A landscape with many valleys, sampled at points; each row gives a point and its height.
From any point a ball rolls to the lowest of the 5 points nearest to it. It stops when none of these is lower. Distance is the straight distance between rows; heights are no part of it.
<313>: [  3 -28  12  14  -6   9  -2  18   7  21   9  -1   2 -11 -26  28  20   6
 -22  -2 -25 -28 -20  15 -11 -15   4 -44   9   2  21]  h=383
<811>: [  2  22   0   5 -24  -2  18 -18 -22  -5 -16   8   0 -14  -7 -20  -6   4
  -4   6   3   7   6  20  -9  14  -4  10   8   7 -35]  h=154
<1069>: [-19  21 -11  -3  -5   2  -6  -1  14 -29 -20  -7  -2   3  13 -46 -19   4
  11  -6  15  32  30  -7   3   7 -13  31  -4   6 -17]  h=136
<379>: [ 10  -6   2  11  -7   5   4   3  -9  25  13  -4  -5  -9   0  35   3  -3
  -1   7  -9 -10 -20  10 -17 -25   5 -29   1   7 -13]  h=271
<552>: [-32  23 -12  -4  -2   7 -16  11  25 -28 -22 -22  -5   8  19 -46 -21   5
  22  -4  10  29  33 -12  -3   0 -11  34 -10  -7  -1]  h=462
<1013>: [ 10 -26   1  -7   3   7  -5  -5  24  12  -2  -5   4   5 -29  43  14  -2
 -14   8 -22 -25 -14   1 -12 -10   5 -25  11  -6  21]  h=506
<1230>: [  3  17  -1   4  -6   2   8 -17 -15   0 -11   5  -2  -7  11  -1 -12  -6
   7   1   4   1   3  12  -2   3   0  12   4  -1 -21]  h=151
<136>: [  8  13   7   6  -2  -2   9  -7 -12  18   4   7  -6  -5   4  24  10 -13
  -7   0  -6 -11 -14   6  -6 -11   3  -9  12   1 -12]  h=175
<835>: [ -6  17   8 -18   8 -13  12 -22   9  -9 -38   7   8  -9   8 -14  -4 -21
  12   8   6   4   7  10   2   7   7  27  10 -25  -5]  h=293
<775>: [  9  19   5  14 -24   2   9 -20 -20  -8 -11   0  13 -10   1 -22 -10   3
 -11  10   8   4  -1  20  -6   5 -10  10   3  23 -42]  h=178
<1025>: [ 13 -26   6 -13  14   3  -4 -13  25   8  -7  -9   5  23 -42  32  15   2
  -8  10 -20 -30  -9  -7  -4   1   5 -19  10  -7  34]  h=469
<632>: [  7 -26  13 -17   8 -13 -12  -6  33   2 -11 -16   6  20 -55  19  21   3
 -15   6 -20 -26  -3  -5   1  15   8 -27   3   7  42]  h=650
<1378>: [  8   8   8   5  -9  -7  16  -9 -22  10   4   2   4 -15   5  18   5  -2
  -4   9 -10  -8 -16  15  -7  -6  -1 -18   8   5 -20]  h=122
<1454>: [ 22  -1 -21  12   4  12 -23  -8  -3   7  25  -3  -5  -4   9  22  -3   2
  -1  -5  13   8  -5 -12  -3 -14  -3  -4 -14   3  -7]  h=430
<904>: [-12  12 -19   2 -10   7  -8   4   2 -29  -2   1 -12   4  24 -32 -20   3
  15 -14  22  25  17 -15  10   8  -3  29  -7   5 -10]  h=439
<895>: [  0   0 -30  12 -21  14  -2  10  -3 -27  21  11   2  -4  12 -25 -23  -4
   5 -24  25  24  21  -8  20  12 -19   5 -21  14 -18]  h=408
<384>: [  8   1  -5 -16  23   1 -14 -15   1  13   3   0  -8  14  11  20   1  -7
   7   1  -8  -2   0 -10   1 -12  10  18   7 -14   0]  h=270
<1301>: [ -5  12  11  -7   1 -18  18 -20  -4  -5 -23  20  -3 -11   3  -6   7 -13
  12   9   0  -8  -4   8   7  12   9  14  13 -22  -8]  h=167
<214>: [ -2  20  -8   4 -12   4  -3 -11  -2 -21 -18  -2  -2  -1  20 -27 -19  -1
  14  -2  13  27  14  -3   2   1 -12  28  -2  15 -28]  h=319
<168>: [ -4  -4  31 -27  11 -31  29   7 -15  -5 -23   9  23  -3 -22  -9  17  -4
  -3  -3  -8 -10 -23   4  -6  21   0  -5   0  -7   3]  h=104
<1281>: [-13  10 -18   2 -13   8  -4  10  12 -32   5  -1  -4   1  20 -42 -21   0
  12 -11  19  23  21 -18  11  16 -11  30 -20   8  -8]  h=71
<1329>: [ -3  17   3  -6  -5 -12  23 -19  -6  -8 -23  13   2 -13  -1 -17   2  -8
   1  13   3  -1   0  19  -3   6   3  16   7 -13 -18]  h=188
<41>: [ -7   4  21  14 -18 -14  29   7 -31  11  -2  13   9 -20 -10  -3  14   7
 -11   3 -10 -14 -19  20  -1   8  -2 -23   9   3  -3]  h=219
<1143>: [  3  20  -9  -2 -13   4  -1 -24 -11 -22 -25   2  -1  -4   9 -27 -15   0
   5   0  14  24  17   1   0   0  -8  26   5  11 -42]  h=252
<624>: [ -5 -21  26 -13   2 -11   6  12  11   9  -4  -4   6  11 -39  16  24   5
 -12  -2 -22 -27 -17  -2   0  10  -2 -36   5   3  28]  h=159
<586>: [  2  14   8  22 -27   3  20 -10 -28   9  -1   4  12 -18  -1   2   2   6
 -10  13  -3  -2  -8  20   1  -7  -8 -15   7  20 -22]  h=248
<901>: [  4  -8  12  -7  18  -8   6 -18  -3  13  -7  18   0   7  -8  24   5  -8
  -1   3 -10 -19  -7  -2   1  -2  10  -4  11 -16  11]  h=130
<89>: [ -5   1  26   7  -9 -11  30  24 -30  12   2   9  14 -16 -16   1  12  10
 -17   6 -16 -14 -25  22  -3   7  -7 -35   9   3   9]  h=218
<878>: [ 11 -17 -23 -10  38   6 -28 -12  17   6   7 -12   4  31   5  17  -7   9
   3   3   5   5  20 -19  -7  -7  13  25  -4 -11  25]  h=475
<364>: [ 13   4  -2   5   0   8   0 -14 -13  21  10  -3  -7  -3   8  26   3  -1
  -4   5 -10  -4  -8   1  -5 -15  -4 -12   2   6 -15]  h=226
<1319>: [ 9 11  1 -3  9  1 -6 -7 -5 10 -3  6  0  2 12 18  2 -6  5  4 -1 -3 -2  4
  0 -5  7 12  7 -1 -6]  h=220
<1460>: [ -9  24   2  -4  -5  -4   5 -32   0 -15 -31  10   1  -3   4 -19  -7  -8
   8   8   4  12  12  13  -5   6   2  28  13  -7 -22]  h=265
<1133>: [-20 -16  32   3  -4  -6  31  38 -25  13   5   2  21 -17 -11  -2  20  14
 -22  -4 -21 -15 -28  19  -4  -3  -6 -39   0   7  12]  h=326
<1332>: [  2  11  16   3  -3 -10  26 -13 -16  12  -3  16  -2 -13  -3   6  14  -3
  -3  11 -10 -16 -10  12  -3   2   7  -4  11  -5  -7]  h=113
<807>: [ -5  10 -16  -2   5   8 -10   2  -1  -8  -3  -1 -10   8  28 -18 -18  -3
  16  -9  16  18  11  -6   1   0  -2  26  -5  -1 -10]  h=485
<1272>: [ 21  -2 -26  11  -4  11 -13  -5 -10  11  28  -5  -5 -11  24   9   0   3
  -6  -7  19  14 -13  -4   5 -11  -5 -11 -19   7 -15]  h=435
<288>: [  9   3 -16   3  12   3 -21 -11  -4   5   6   2  -2   7  16   1  -5   2
  11  -4   6  15   3  -7   7  -1   5  15  -9  -4   0]  h=390
<128>: [  2   6  14 -21  12 -21  11 -18   0  -4 -21  17  10  10  -2   7   7 -17
   2   7 -11  -8  -8   4  -1   4   6  13  11 -25  11]  h=116
<70>: [ -6  17  16  21 -25  -3  33  10 -33  11   6   4  12 -23  -5  -5   9  11
 -16  10 -12 -18 -18  25   3   1   8 -30   2  17 -10]  h=353
<400>: [  8 -12  -7 -14  26  -1 -15 -21  29   9  -2 -11   2  24 -18  33   7   3
 -15  11 -14 -19   7  -6  -5  -5  17   4   6 -10  24]  h=36
<388>: [ 12 -15  -2 -14  14   8  -9 -15  19  15   0  -2  -7   8 -13  38  10  -1
  -3   7  -8 -16  -6  -9  -7 -16   9   1   8  -5  15]  h=266
<639>: [ 14 -13 -14 -14  35   7 -18 -17  16   9  13  -2   1  27   1  24   2   2
  -4  10  -6   1   7 -16  -9  -6  16  18   4 -15  14]  h=443
<1283>: [ -4   0  22  -3  -2 -21  25  -7 -16  -1  -5   6   6 -13  -8   4   8 -10
  -2   8  -8 -21 -17  10   0  10   2 -12  12  -9   2]  h=90
<1081>: [ -9 -58  16   5  -2  14 -16  48  18   9  -6 -22  12   3 -50   0  20  14
 -24  -6 -28 -22 -16  15  -7  -6  -6 -51   3   8  27]  h=497
<680>: [-31  16 -15   1  -3   6 -19  20  26 -25  -6  -9  -7   7  31 -45 -20   6
  23  -7  20  28  32 -12   7   8  -7  29 -10   0   7]  h=721
<1147>: [  9  11   0  -1 -10  -1   4 -14 -16   2   0   9  -2  -9  16   4  -5  -9
   3  11   5   2   8   8  -4  -3   1  12   5   4 -24]  h=158
<1447>: [-15 -46  17   9   0  14   2  50   8  13   4  -9   8 -10 -30   8  20  11
 -27  -5 -33 -19 -19  24 -14 -13  -2 -57   1   1  25]  h=442
<635>: [ -9  16 -12  12 -18   8  -5   2  11 -40 -14  -8   5  -1   4 -41 -24  12
   0 -20  28  25  23 -15  -2  11 -20  23 -11  22 -21]  h=253
<213>: [  9  -1 -25   9 -11   9 -13   1  -6  -9  27  -4 -10  -3  21 -11 -10   1
   8 -10  19  18   1 -12  15   1 -11  11 -16  14 -14]  h=516
<503>: [  5 -33  15  -3   1   0  -6  -9  25  15   0 -10  -3   8 -44  38  14   3
 -11   9 -23 -27  -4   1  -1  -1   1 -30   6  -3  28]  h=758
<1298>: [ 27  11  -3  15 -23   4   0 -12 -15   4  13   0   1 -11  20   0  -7   8
   0  -1  10   6  -9   8   4  -5 -12   1  -5  22 -34]  h=284
<1316>: [  3 -11  27  -1   9  -5  11  -2  -4   9   2  10  -4  -3 -23  27  13  -3
  -4   2 -17 -26 -15   1  -2  -6   6 -30   7  -2  19]  h=199
<274>: [ 12  23  11  20 -36   0  26 -19 -23  -3   0   1  16 -19  -3 -12   1  13
 -15  13   0 -10  -2  34  -7   5  -3 -14   7  11 -35]  h=232
<1488>: [ -1  -2 -13 -17  31  -2 -20 -12   8   9  -4   1  -6  22  14   4  -4  -8
  10   3   0   5  13  -9  -3 -11  12  26   1 -22  11]  h=221
<64>: [ -4   6   1 -13  16  -2 -10 -17   6   1 -20   9 -11   9  12   3  -2 -21
   9   4   0   7   6   3   3  -8  15  31   9 -20  -1]  h=251
<159>: [ 11   0  18 -14   5  -8  19  -5 -12  15  -2  10   2  -1  -7  20   8  -6
  -8   1  -8 -26 -11   6   2   5   4 -16  11 -11   9]  h=101
<532>: [  7  14 -15  10 -11   7 -11  -5  -5 -18   8   0  -9  -1  20 -19 -18  -1
   8 -11  22  26  12  -8  15  11 -10  19 -16  13 -23]  h=389
<1053>: [-16  18  -2  -9   7  -8   4 -12   9  -5 -26   7  -1   9  13  -8 -12 -15
  13  10   3  10   9  -1  -3   7   6  31  11 -18 -11]  h=332
<1498>: [  6 -16  24   2  -7  10  12  11  -5  17   7   1   1 -15 -23  35  15   3
 -13   7 -22 -24 -17   9  -6  -9   6 -37  13   4   5]  h=318
<473>: [  5   8 -25   5  -4   4 -21  -1  -3  -7  12  -5  -8   8  26 -11 -16 -12
  17 -12  20  19   8 -13   8   4  -1  22 -10   7 -17]  h=534
<523>: [  7  10   9  -7  -1 -11  15 -18 -13   6 -11   9  -3 -10   1   5  -1  -2
   5   5  -2  -7  -8   1  -1   4  11   3  17  -8  -8]  h=131
<1158>: [ -6 -18  35 -23  15 -26   9  13  -1   0 -15   9   9  10 -25  14  19   0
  -4  -2 -20 -22 -16  -6   1  21   1 -28  -3   3  29]  h=87
<1019>: [  4   4  20 -25   7 -24  23 -13  -7   1 -16  18   3  -3 -12  10  15 -17
   1   4  -4 -16 -10   6   2  20   5   0   6 -13   2]  h=88
<406>: [ 15  12 -12   8 -17   8  -3 -10 -11 -18   9  -1   3  -8  21 -14 -19   1
   1  -7  21  19  10  -1   6   5 -14   8  -5  20 -37]  h=305
<236>: [ 11   8 -12  10 -19   7  -4  -8  -6 -25   3   2  -3  -6  14 -25 -23   7
   6  -5  18  19  22  -3   6   4 -10  20  -1  18 -36]  h=331
<1339>: [ 13  12  -8  13 -26   9   1 -15  -3 -30  -8  -1   7  -7  -3 -33 -17  18
  -7 -14  30  16  22   4  -3  12 -20  12 -11  31 -52]  h=440
<1107>: [  1   5 -30   0  12   6 -18   6   6 -15   9  -1 -10   8  28 -14 -12   1
  17  -7  10  26  11 -17   9   8   6  26 -12  -1  -1]  h=713
<889>: [-10   6 -23   5 -19   6 -10  10   7 -39  15   5 -10   7  12 -42 -21   0
   8 -17  21  26  32 -16  18   7 -15  15 -19  13  -9]  h=352
<1002>: [  0  14  18   5 -10 -11  24 -17 -23  -2 -13  13   2 -19  -9  -9   1  -3
  -3  16  -1  -6  -2  15  -6   6   3   9  19  -3 -12]  h=137
<1215>: [ 11  -9   4  10   0   4  -5   4   6  23   6   4  -3   1 -12  39  17  -3
 -13   5 -23 -22 -18  -2  -6 -12  11 -25  10   0  12]  h=340
<1348>: [-39  20  -6   8 -21   2   0  20  35 -44 -13 -19   0   6   6 -54 -26  11
  13 -19  17  31  36 -22  -4   4 -20  20  -8  12   8]  h=634
<76>: [  6  -4 -30   5  10   5 -23   0  -1  -3  20   1  -3   4  22  -6  -3  -5
   9  -5  11  23  -3 -20  14  -8  -2  16 -15  -6  -1]  h=109
<539>: [ 15  -3  -2  -3  10  -6  -8 -21   2  16   8  -1  -3   5  -3  29  12  -7
  -1   7  -4 -14 -11  -6  -9  -8  -1   2   8   0  -2]  h=153
<1046>: [-10 -44  15  14 -10  15   0  37  10  18   1  -7   1 -11 -32  14  18   0
 -30   3 -29 -23 -17  20  -8 -17   0 -56  10  -2  16]  h=417
<1176>: [-11   4  39  -3   8 -27  35   6 -22   5 -16   3  16 -19 -18  -9  14   6
  -9   3  -8 -10 -21   6  -6  25  -7 -16   7  -3   9]  h=95
<130>: [ -9  -7 -38   5  19   8 -22  12  14   4  23 -11  -9  13  22 -18  -7   4
  16  -3  24  22  19 -21  10   5   8  25 -21 -12  18]  h=722
<483>: [ -1  11  -4  -1   1   2  -7 -18  -3  -8 -12   1  -3  -4  20 -12 -13  -1
   9   4   4  10  14   1   9  -1   8  29   7  -2 -20]  h=224
<714>: [-14   1  20  25 -24  -6  42  15 -34   5  -5   2  20 -28 -14 -10  10  22
 -23   8 -17  -8 -24  29  -4   5  -5 -32  -1   6   4]  h=415
<1080>: [  7   8  -7  -2   8   2 -11 -12   6   9   4   4  -9   8  12  12   0 -13
   8   2   2   2  -5  -2  -5  -4   7  20  -4  -5  -3]  h=263
<1287>: [-40  25  -9   5 -24   5  -5  25  34 -39 -12 -22  -7   8  11 -57 -22   7
  19 -16  14  26  43 -15  -1   4 -11  20 -20  -3  15]  h=727
<721>: [ -3  -2  34 -10  -1 -18  30  10 -24  10  -5   8   8  -8 -17   1  23   5
  -8  -2 -12 -17 -17   9  -6  17  -3 -17   5   4  13]  h=33
<361>: [ 16   3 -11  -3  10   5 -17 -12   0   8  10  -1  -6   2  18  16  -3  -7
   4   3   5   5   3 -13   2  -8   1   8   4  -5  -8]  h=341
<684>: [ 14  -6 -34  -5  16   3 -23   0   5   4  31  -9   0  14  17  10  -3  -3
  10  -6  15  22   2 -17   6  -3   6  16 -10  -6   4]  h=729
<80>: [  6  18   3  12 -29   1   9 -18 -22  -7  -5  -4   5 -11   3 -17 -13   6
  -6  -1  12   6   7  17   1   1  -9   7   1  23 -43]  h=206
<371>: [ -5  22   2  -4 -15  -1   3 -18 -10 -12 -25  11  -6  -5   6 -17 -12 -10
   7   7   7  10  14   8   1   3   5  21   7   2 -28]  h=194
<1395>: [ 18   8   1   1   0   2  -3 -11 -10  13  -1  11  -6  -4  16  17   1  -4
   7   8   2   3  -6   3  -5 -16   2   8   4   0 -13]  h=211
<141>: [ 18  -4  -3   6  15   5 -10  -4   5  21  15  -3 -11  -2  -2  33  13  -1
  -6   7  -7 -15 -15  -3 -11 -22   1 -12   5   1  -2]  h=241
<1099>: [ 11  12   8   5 -11  -5  17 -17 -20   0 -11   8   0 -16   1  -1   1   2
   3  10   0  -2   0  14   0   6   0   5   8   0 -14]  h=132
<733>: [ 12 -20  20 -10   7  -1  -5  -4  12   9  -3   6  -2   3 -21  33  13  -9
 -12   2 -17 -24  -9  -2  -4  -6   9 -15  10  -9  16]  h=283
<998>: [-10 -30  25   2   0   4  16  51  -3  15   0  -3  10 -17 -23   7  17  15
 -23 -14 -26 -20 -26  14  -7  -2  -5 -46   5  11  21]  h=487
<576>: [-12 -29  22   3  -9   5   8  33  -3  15   5   3   3 -14 -28  18  22  11
 -14  -4 -26 -24 -23  18   0 -12   0 -41   9  12  17]  h=464
<46>: [ 11 -20  29 -24  11 -17   3   2  11   0  -6   8  -2  11 -38  18  17  -2
  -4  -3 -16 -29  -6   3   0  14   0 -25   1   3  36]  h=105
<744>: [ -1   1  26 -15   8 -23  25  -6 -17   2 -12  14   4 -12 -17   4  16 -12
   0   5  -6 -17 -16   6  -2  15   5  -8   8 -10   7]  h=72
<1448>: [  1 -46  23  -6   2  -4 -13  22  32   1  -5 -24   4   8 -58  16  19   3
 -16   4 -25 -28  -9  12   4   3   2 -49  12  17  35]  h=715
<1275>: [  0  15  15 -10   3  -5  13 -15 -11   9 -15  18  -5   1   2  11   4 -15
   1   7  -3  -7   0   4  -3   0   2   6  13 -16  -8]  h=147
<1333>: [ 20 -13 -12 -12  29  10 -23 -16  13  13  13  -5  -4  18   4  27   0  -1
  -1   4  -1   1   1 -14 -11 -11  15  13   0 -11  12]  h=441
<54>: [ 21  -6 -18  17  -1   9 -16   2  -2  20  18  -9  -5  -7  13  32   7   5
  -5   1  10   1 -15  -3 -14 -20  -8 -16  -8   4 -12]  h=391
<1330>: [ -9  -7  18  18 -19   3  22  27 -18  16   3   8   9 -22  -9  13  14   8
 -18   5 -16 -16 -23  25  -6 -10  -3 -37   8   7  12]  h=369
<265>: [-17  -4 -40   9  21   2 -23  22  10  -6  26 -16  -5  19  18 -23 -10   1
  18   4  18  25  18 -18  11   9  10  23 -14 -17  30]  h=570
<840>: [ 11 -15   8  11  -7  13  -4   8   6  28  13  -9  -3 -15  -9  30  14  -3
 -17  10 -11 -25 -14  11 -13 -29   1 -37   4   2   1]  h=294
<420>: [ 12   1  16  22 -14  12  14   9  -8  19   7   3  -3 -24  -1  28   6   3
 -17   6 -10 -20 -18  19  -9 -16  -1 -29   4  13  -2]  h=335
<157>: [ -7   2 -21  -9  26   2 -22   3   5   4  10  -7   3  22  23  -9  -5  -1
  16  -3  14  23  11 -17   5  -2   3  35 -13 -14  13]  h=657
<31>: [-23   4 -25  -1  21  -4 -21  20  13  -4   9 -14  -5  20  29 -31 -16   4
  30  -1  17  22  26 -13   9  -1   5  33 -17 -13  15]  h=716
<794>: [ -3 -20  33 -22   3 -19   7  12   5  11  -7   3   0   6 -36  15  17   4
  -7  -1 -17 -32 -14   0  -1  16  -4 -32   8   5  29]  h=107
<7>: [ -9   1 -24  -2  28  -2 -24   2  13  10   7 -13  -5  22  22  -9  -6  -2
  18   6  11  18  13 -17   4   2  18  31 -13  -8  17]  h=639
<1254>: [ -8  14 -16  -8  14   1 -25  -1  11  -1 -11  -9  -5  14  27 -22 -11  -9
  18  -4   4  23  22  -7   3  -4   6  31  -5 -15  10]  h=461
<1432>: [ 14   4 -29  13 -17   7  -6  -5  -3 -20  26   2  -3  -1  23  -4 -12  -9
   8 -18  25  22  -4 -10  15   2 -10   1 -25  18 -21]  h=473
<1005>: [-28  12 -18   7   0  -1 -10  23  16 -18   4  -6 -11   4  25 -40 -27   6
  20 -11  18  26  27 -19  12  12  -5  21 -18  -4  12]  h=663
<129>: [ 15  -2 -20  -7  20   7 -15 -11   5  14  15  -9   2  15   6  28   1  -6
  -1  10  -2  -2  -5 -13  -4 -15  13   9   5  -8   4]  h=363
<1312>: [ -1 -40  23  -4   1   0   1  28  12   7  -8 -12   7   9 -47  20  27  11
 -20  -6 -24 -29 -16  10  -6   2  -8 -51   4   4  31]  h=437
<1016>: [ 21  -6  -7   6   4  20 -11   1   6  26  15 -11  -1   3 -10  40  10   3
 -17   4  -2 -17 -16  -3 -10 -21   6 -21  -2  -4   0]  h=287
<1073>: [ 13  -5 -37  13  -3   6 -16   2   2  -6  37   1  -9  -3  23  -2  -6  -6
   6 -13  25  23  -1 -18  12  -1   1  -3 -24   0   1]  h=126
<892>: [ -2 -17  25 -24   9  -7  11   0   3  12  -1   5   0   1 -33  21  15   5
  -1   1 -17 -27 -17   2   3  -1   3 -23   4   0  22]  h=148
<272>: [  5  15  15  18 -14   0  26  -9 -28  12  -1  15   2 -19   2   5   1   4
 -11  14  -5  -4 -14  24   2   3   0 -10   5  11 -17]  h=174
<874>: [ -3 -23  30 -14   3  -8  12  17  -3  12   0   4   5  -6 -26  21  19   6
 -17  -8 -21 -28 -21   6  -1   3   0 -35   8   6  23]  h=53
<416>: [ 20  16  -7   4 -17   4  -2  -6 -17  -3   8  -2  -3  -5  14  -4  -7   2
   7   0   8   5  -4   5   2  -4  -9   8  -6  14 -30]  h=225
<329>: [  3  16   1  -3   1  -4   6 -24  -1   0 -15   9  -9   4  10   6   4 -12
   2   4  -1   0   6   4   2   6   6  21  13 -15  -9]  h=171
<654>: [-10   4 -19  13 -23  15  -6  -4   6 -45  -4   0   6  -3   2 -42 -30   5
  -2 -20  29  29  28 -20   2  15 -19  16 -12  31 -25]  h=59
<1373>: [ -7  -7  35 -12   8 -18  19   9   1   9  -9   6   8  -7 -23   9  19  -4
  -2   0 -17 -27 -24   4   2  13   1 -22   3   0  21]  h=70
<748>: [  8  12  -4  10 -18   4  10 -13 -21  11  10   4  -3 -22  11  18  -3   2
  -2   6   0  -8 -17   9  -8 -13  -3 -15  -3  13 -19]  h=196
<1346>: [-22  18  -9 -10   1   5 -13   5  16 -27 -15  -5  -9   2  23 -39 -20   1
  25   2  13  26  30  -7  -3  -3  -3  34  -6   0 -17]  h=535
<872>: [ -1   9  -6 -15  11  -3  -9 -10   5   0 -12   4  -2  15  24 -10 -16 -10
  16   7   2  13  14  -6   3  -3   7  29   3 -21   0]  h=322
<630>: [-22  -8  20   5  -7   2  34  41 -28  13   3   4  19 -23 -16  -8  16  17
 -21  -5 -20 -13 -34  15   6  -3  -9 -41   3   4  22]  h=112
<451>: [  2 -36  22   1  -2   7   0  22  12  15   2  -6   0   2 -32  23  15   1
 -20   2 -24 -32 -14  11   1   0  -6 -40  12   2  19]  h=564
<349>: [  9  -9 -34   5  26  -1 -25  -1   7   2  30 -10  -2  20  16   0  -3   4
  10   4  19  16   9 -28   3  -3  11  26 -10 -17  22]  h=789
<938>: [ 18  -2 -13   7  10   8 -15  -7  -2  16  19   0  -4   4  13  28  11   4
  -7  -1   7   0  -2  -5  -2 -13   3  -1  -6   2  -9]  h=337
<591>: [-15 -11 -35  -1  28  -8 -18  17  12   6  25 -16   3  26  11 -21  -8   4
  12  -2  15  16  20 -17  -1   1  12  26 -18 -26  34]  h=127
<1103>: [ -7 -10  26   0  -4  -2  23  18 -14  13  -4   7   4 -11 -19  15  12   5
 -10  -1 -16 -24 -22  14  -2   0  -3 -36  12   5  17]  h=222
<763>: [ -2   7 -13 -11  24   5 -18  -6   9   6  -9  -2  -8   9  12   0  -8  -6
  12  -1  -1  19   8  -7   1  -5   8  26   0 -18   6]  h=60
<962>: [-10   1  33  -2  -4 -14  31  18 -24   8   6   8  11 -16 -21   1  16   5
 -15  -2 -22 -19 -27   7  -5   3  -4 -28   6   0   8]  h=110
<618>: [ -7   7 -27  13 -11   8  -7  11  11 -24  19   0  -6   5  20 -37 -14   1
  15 -13  22  30  27 -18  20  10  -4  19 -22   4  -1]  h=429
<1472>: [-28  21 -13  -4   6  -3 -19  14  16 -21  -9 -16  -6  12  29 -38 -23  -5
  28  -5  13  29  27 -13  11   0   1  30 -14 -18   9]  h=76
<1060>: [  9 -16  -2  -4  12  10  -9 -17  26  17   8  -7   0  13 -19  44  14  -2
 -14   9 -15 -18  -8   0  -2 -15  12 -10  10  -4  14]  h=343
<924>: [-17   8 -12  12 -20  16   2  17  20 -52  -4   1   0  13  -9 -51 -35  11
   1 -20  30  28  35 -18   1  16 -17  12 -11  15 -19]  h=231
<1406>: [-22  19 -12   9 -20  10  -5  11  18 -37  -3 -10  -5   4  11 -51 -25   6
   8 -16  21  32  33 -15   3   3 -15  25 -11   7 -13]  h=463
<1243>: [  9  -1 -31   4  13   7 -21   6   0  -5  33  -1 -11   2  22  -3  -6  -1
   9 -12  28  20   7 -19   5   5   4  13 -24  -6   7]  h=696
<930>: [-12  12  -9  -9   0   0  -4 -16   6  -7 -14  -1  -4   3  21 -20 -13  -4
  20   2   6  15  20   0   1  -3   3  39   3 -16 -19]  h=21
<950>: [ 13   1 -19   0  20   2 -16  -9   2   7   9   5  -4  16  22   4  -5  -8
   8  -5   4   7  11 -15   6  -5  10  21   1  -5   3]  h=327
<1128>: [-31  21 -10   0 -15   5 -10  12  17 -36 -16 -19  -1  -1  17 -43 -24   6
  14 -10  27  31  34 -13   9   5 -13  34  -3   6  -3]  h=503
<1186>: [  8 -19  18 -21  18  -8   3 -14  17   8  -6  10   3  21 -34  28  17 -12
  -5   7 -15 -23  -2   2   1   7   8 -13   8  -3  33]  h=134

Call two points neighbours if one is among the 5 nearest of the other. Go from one point of each pair to the other, from neighbour to neighbour, staying as low as possible. Name the highest point that can't be avoided.
<654> and <874>: <214>
<591> and <539>: <7>
<654> and <1069>: <635>
<763> and <874>: <64>
<721> and <874>: <1373>
<930> and <76>: <288>
<400> and <763>: <388>
<930> and <874>: <483>

Where does a ball stop that starts at each point below?
<274>: <721>
<586>: <721>
<70>: <721>
<938>: <721>
